Points on a hilly landscape, in no order, each with its height.
From any point a ball rolls to the lowest of the 2 points nearest to it. It stops when none of these is lower. Distance is the straight distance between rows; heights are no part of it.
lodu: 117,137,183,148,170,134,149,165,98,184,91,106,156,161,115,136,111,109,71,133,116,79,135  (h 6.85)
Veg: 127,58,134,107,129,136,164,157,167,134,127,125,212,119,156,113,98,105,155,130,154,158,164  (h 7.99)
zek: 118,128,150,110,159,90,57,130,90,215,125,156,106,140,101,117,112,90,34,88,120,117,155  (h 8.12)
pugo: 141,118,134,158,132,116,72,143,56,116,94,116,101,127,116,156,98,161,125,146,119,90,122  (h 2.70)
kema: 137,171,139,126,153,144,87,103,120,59,125,158,115,159,131,146,103,110,122,90,156,139,59  (h 2.37)
Leruz: 108,140,93,117,116,132,149,113,182,42,171,184,108,172,126,125,76,129,180,130,126,182,118  (h 2.39)
Dupo: 83,75,162,174,71,176,160,169,93,156,137,40,119,136,124,107,161,170,139,161,82,68,133  (h 7.60)
sofo: 117,58,127,92,70,99,127,151,103,146,109,94,182,121,154,122,128,158,150,112,142,139,127  (h 5.22)
limug: 149,87,147,104,133,144,155,176,94,134,98,90,84,122,129,192,146,170,173,148,117,70,161  (h 4.46)
Zosen: 117,148,100,142,149,160,167,93,202,110,178,166,140,127,114,95,101,138,216,191,120,172,187  (h 7.33)
Sulon: 95,128,164,174,171,125,109,130,63,173,105,131,130,142,109,133,77,119,82,130,114,84,165  (h 7.31)
bozul: 117,176,96,153,153,181,147,61,167,70,193,125,145,137,103,56,154,95,158,189,146,181,139  (h 8.26)
Lan: 179,122,120,28,94,83,159,124,188,166,99,141,139,92,166,124,172,137,98,86,119,155,166  (h 2.62)
punuv: 110,132,158,202,119,175,147,144,56,171,109,94,110,154,100,119,154,167,117,164,74,54,183  (h 3.17)
kezot: 123,181,98,158,136,125,153,78,129,68,139,114,98,130,96,167,98,139,179,173,129,137,109  (h 1.23)
puz: 131,119,143,95,143,116,148,151,179,131,132,171,156,132,158,111,141,85,105,76,172,171,79  (h 6.15)
fesuv: 88,91,181,140,109,111,71,174,102,195,116,85,148,192,96,119,122,166,67,101,73,79,146  (h 3.24)
kesim: 115,135,73,95,130,116,138,143,211,79,169,223,96,169,147,127,91,126,151,84,85,188,126  (h 3.51)
zefo: 127,105,127,155,105,173,147,148,65,126,121,88,81,117,113,170,162,171,176,192,135,69,155  (h 3.74)
gubev: 119,44,142,129,115,148,169,162,153,154,140,87,192,89,153,92,100,130,172,155,124,130,189  (h 6.34)
zusun: 126,67,119,166,113,160,155,144,138,130,144,93,167,100,141,74,129,132,172,206,138,134,173  (h 4.59)
Dubil: 138,146,168,126,142,150,86,127,138,54,147,150,131,133,157,98,131,95,102,59,179,138,36  (h 2.76)
Gezus: 142,135,181,102,122,132,82,168,115,184,132,124,170,153,120,107,158,82,41,69,174,122,83  (h 3.95)
begu: 138,85,174,83,133,118,148,181,108,172,95,72,121,146,124,160,140,174,119,118,93,72,159  (h 5.42)
Fami: 126,219,133,168,163,174,94,41,96,51,152,116,110,126,94,141,100,109,140,160,117,99,112  (h 7.82)
Buz: 158,170,138,107,116,107,36,108,106,209,125,164,99,122,115,103,139,84,32,87,137,122,120  (h 8.39)
numo: 114,101,177,103,102,103,86,178,121,196,116,72,178,181,104,112,143,133,52,99,93,101,116  (h 4.29)
berir: 113,194,145,151,160,187,165,77,142,64,169,121,125,163,119,120,116,93,155,128,168,146,80  (h 8.57)
Fovo: 100,156,152,167,134,162,110,94,78,99,122,118,196,139,127,137,95,111,117,137,184,114,110  (h 7.22)
Nivas: 144,144,175,121,138,140,70,147,107,124,126,141,152,135,139,103,141,88,61,64,184,122,57  (h 3.27)
Rasaf: 113,102,127,164,126,147,128,123,163,73,150,148,173,108,150,74,81,97,149,162,156,172,110  (h 4.23)
sigef: 133,163,96,108,87,122,116,101,180,106,143,201,117,140,174,100,175,108,88,47,167,168,61  (h 9.27)
bude: 126,82,132,151,117,128,140,143,121,95,117,105,150,112,146,87,100,132,150,184,142,138,113  (h 3.36)
dise: 132,146,132,138,180,153,181,116,172,91,132,141,121,160,138,126,109,95,159,154,144,158,99  (h 8.71)
Salog: 153,131,113,89,131,87,126,133,151,117,100,168,124,134,147,132,137,114,111,99,138,164,80  (h 6.20)
nedar: 139,112,111,111,143,81,72,145,78,199,106,137,86,108,112,204,124,150,131,80,103,99,189  (h 8.36)
nuvi: 102,107,98,105,111,112,155,110,176,73,146,185,160,151,146,140,92,144,188,129,152,185,138  (h 3.44)
fesa: 145,159,114,144,149,116,79,111,92,68,101,144,109,146,115,175,92,139,140,128,133,125,93  (h 1.93)
guk: 203,137,88,97,98,65,76,168,131,151,85,131,72,107,128,159,166,138,110,107,99,130,108  (h 4.93)
torul: 136,146,149,183,167,203,156,122,127,94,140,100,181,158,142,101,150,67,112,149,177,124,105  (h 5.40)
zug: 160,76,138,48,109,95,136,167,180,161,107,130,169,121,160,95,144,119,106,103,127,160,145  (h 6.72)
Fof: 105,171,121,158,139,197,161,75,179,56,201,132,145,154,118,76,119,84,170,146,173,178,118  (h 8.43)
sen: 128,174,110,154,190,80,92,126,108,145,112,151,95,113,97,211,84,109,131,91,103,127,124  (h 9.10)
geva: 107,107,94,140,114,160,153,108,161,125,179,133,105,57,107,93,158,162,218,216,155,133,190  (h 6.44)
nuduz: 104,149,173,175,201,143,80,110,69,131,118,149,115,132,115,125,71,89,67,119,129,88,137  (h 7.59)
Bure: 107,177,85,104,101,127,132,102,149,38,182,180,84,174,137,138,106,117,127,41,121,174,65  (h 2.93)
ritis: 120,126,113,140,127,110,171,112,109,111,118,112,111,95,117,179,116,165,192,171,140,116,127  (h 2.14)
zitu: 127,95,166,139,140,127,171,179,135,155,103,74,172,142,139,100,115,97,89,143,119,113,112  (h 6.12)
laf: 79,97,180,185,111,147,113,163,78,183,118,84,120,172,98,122,115,175,101,124,66,55,168  (h 1.85)
gazi: 132,133,143,202,118,176,162,145,75,139,108,71,163,160,118,82,175,131,96,181,91,89,155  (h 4.30)
vomu: 94,100,140,138,158,87,73,129,67,196,115,144,111,136,108,135,81,121,67,98,110,104,175  (h 7.76)
kor: 103,116,135,151,139,158,133,129,185,64,169,171,158,124,158,80,90,84,143,99,166,181,81  (h 4.78)
tipal: 103,175,128,187,132,137,137,66,75,107,131,95,140,84,102,123,125,146,129,198,138,105,122  (h 7.54)
mis: 108,87,133,179,82,177,165,153,83,136,147,55,104,102,124,70,183,157,141,200,97,91,144  (h 7.89)
Zetav: 128,101,172,99,119,109,131,185,134,180,112,84,187,155,127,107,133,91,56,102,129,123,94  (h 5.12)
Rege: 129,197,108,119,128,118,89,92,132,57,147,173,85,142,129,150,111,110,110,40,120,152,45  (h 2.67)
Vob: 181,209,83,103,80,111,104,94,187,152,118,195,84,140,145,154,181,105,76,81,148,136,100  (h 8.72)
bodal: 124,104,124,98,90,101,107,126,90,143,93,125,193,143,148,134,127,140,124,101,162,141,112  (h 6.29)
Sogu: 116,179,102,184,144,139,160,81,73,124,141,91,113,83,86,121,190,157,136,208,118,105,145  (h 7.70)
Nuv: 180,153,68,100,108,64,101,137,163,110,95,165,82,121,142,156,152,127,116,93,106,160,90  (h 5.68)
sor: 116,177,95,131,119,130,157,89,150,40,157,145,97,169,106,160,75,124,175,128,127,167,98  (h 1.76)
Putu: 103,26,173,99,96,155,164,191,148,152,139,41,129,122,146,104,140,168,152,128,91,96,159  (h 6.79)
pufer: 154,133,97,105,160,92,170,141,178,85,119,143,93,136,128,192,109,135,182,126,105,156,124  (h 9.38)
gon: 156,117,129,100,188,125,196,139,180,108,105,132,115,139,139,159,119,126,171,155,118,140,146  (h 9.04)
rovar: 163,112,102,39,118,81,161,120,176,129,97,162,132,107,166,161,156,153,140,81,120,161,161  (h 3.98)
Dumi: 90,52,163,109,78,154,140,189,96,159,131,52,80,121,134,139,145,174,152,132,87,74,112  (h 7.28)
mamar: 143,138,126,185,146,144,114,132,60,116,105,99,85,122,107,161,125,158,146,183,113,74,140  (h 3.28)
Panuk: 146,139,129,185,152,180,161,123,102,111,112,91,164,152,133,86,167,106,110,197,132,116,135  (h 4.97)
fumiz: 180,159,92,82,65,118,121,111,206,145,116,195,111,138,173,105,188,102,82,97,160,154,110  (h 9.00)
bof: 115,83,101,78,113,88,157,122,169,110,123,180,158,102,166,137,113,157,176,105,130,175,154  (h 5.03)
fabi: 98,186,143,188,138,172,116,56,73,92,136,100,185,108,109,109,125,110,107,175,155,98,125  (h 7.40)
nabuf: 120,104,148,124,164,144,146,166,209,117,157,182,157,128,159,87,106,77,135,93,161,180,97  (h 5.45)
pulu: 110,121,137,128,125,136,136,120,110,113,113,134,201,151,144,146,109,108,132,115,191,146,98  (h 6.93)
perer: 191,142,123,41,80,80,132,131,164,200,95,118,117,98,141,129,176,135,81,102,105,130,139  (h 6.02)
Ligev: 118,193,147,190,202,176,91,68,82,96,132,139,109,135,104,143,92,99,110,154,123,90,142  (h 7.75)
sepe: 109,83,101,165,110,164,151,128,134,148,180,98,156,64,115,58,176,142,180,216,138,133,197  (h 5.69)
Nafu: 127,156,95,145,143,70,107,130,96,135,112,137,99,87,107,221,102,148,163,98,106,127,117  (h 8.96)
big: 116,57,124,86,97,93,162,145,136,133,119,132,142,74,163,127,111,162,178,123,129,149,145  (h 2.92)
rin: 127,116,108,112,121,87,105,133,71,164,103,132,104,95,118,216,120,172,166,95,123,106,147  (h 8.73)
Kod: 128,132,66,82,112,107,135,125,217,103,150,229,110,151,173,115,142,123,120,72,109,185,124  (h 4.49)
kuva: 168,109,125,105,116,84,74,171,87,158,86,111,92,133,117,150,133,155,103,117,103,104,109  (h 3.83)
gak: 112,168,135,122,197,109,89,106,107,167,122,186,111,139,111,185,98,96,101,67,148,130,119  (h 9.24)
zuvav: 123,154,94,165,159,150,158,80,137,96,164,108,138,100,111,62,174,116,151,216,125,163,144  (h 8.05)
rulo: 109,77,129,111,108,114,184,136,117,128,125,105,117,69,144,156,118,167,191,158,140,118,141  (h 3.29)
sitop: 123,51,189,70,110,132,154,189,149,162,118,37,141,147,131,127,153,179,112,105,83,87,160  (h 6.17)
Komun: 153,118,117,86,109,82,52,128,102,240,118,126,83,132,101,155,147,141,86,89,92,100,206  (h 7.84)
Vudud: 107,120,100,145,126,134,165,108,188,104,175,164,108,75,117,118,96,165,230,190,122,152,176  (h 6.88)
rut: 121,156,89,170,150,130,170,86,117,107,159,91,92,66,99,90,182,144,156,219,112,138,131  (h 7.87)
dopu: 180,205,105,110,107,108,58,99,143,179,113,185,86,127,125,145,162,95,64,83,147,132,105  (h 8.58)
Bikan: 180,155,126,66,93,85,81,124,125,230,100,127,112,127,115,143,164,134,73,102,108,113,152  (h 7.20)

For each start below, name the point where the ball stops.
lodu | laf
berir | big
tipal | big
sen | Lan
fumiz | Sulon

Call two points neighbours if one is among the 2 nearest of the other. Go from one point of each pair to the other, from neighbour to neighbour, staying as low as possible. Name the highest point that can't be avoided.
big, bude | Salog
kezot, pugo | Bure
big, pugo | rulo
Lan, pugo | bof
laf, pugo | Zetav
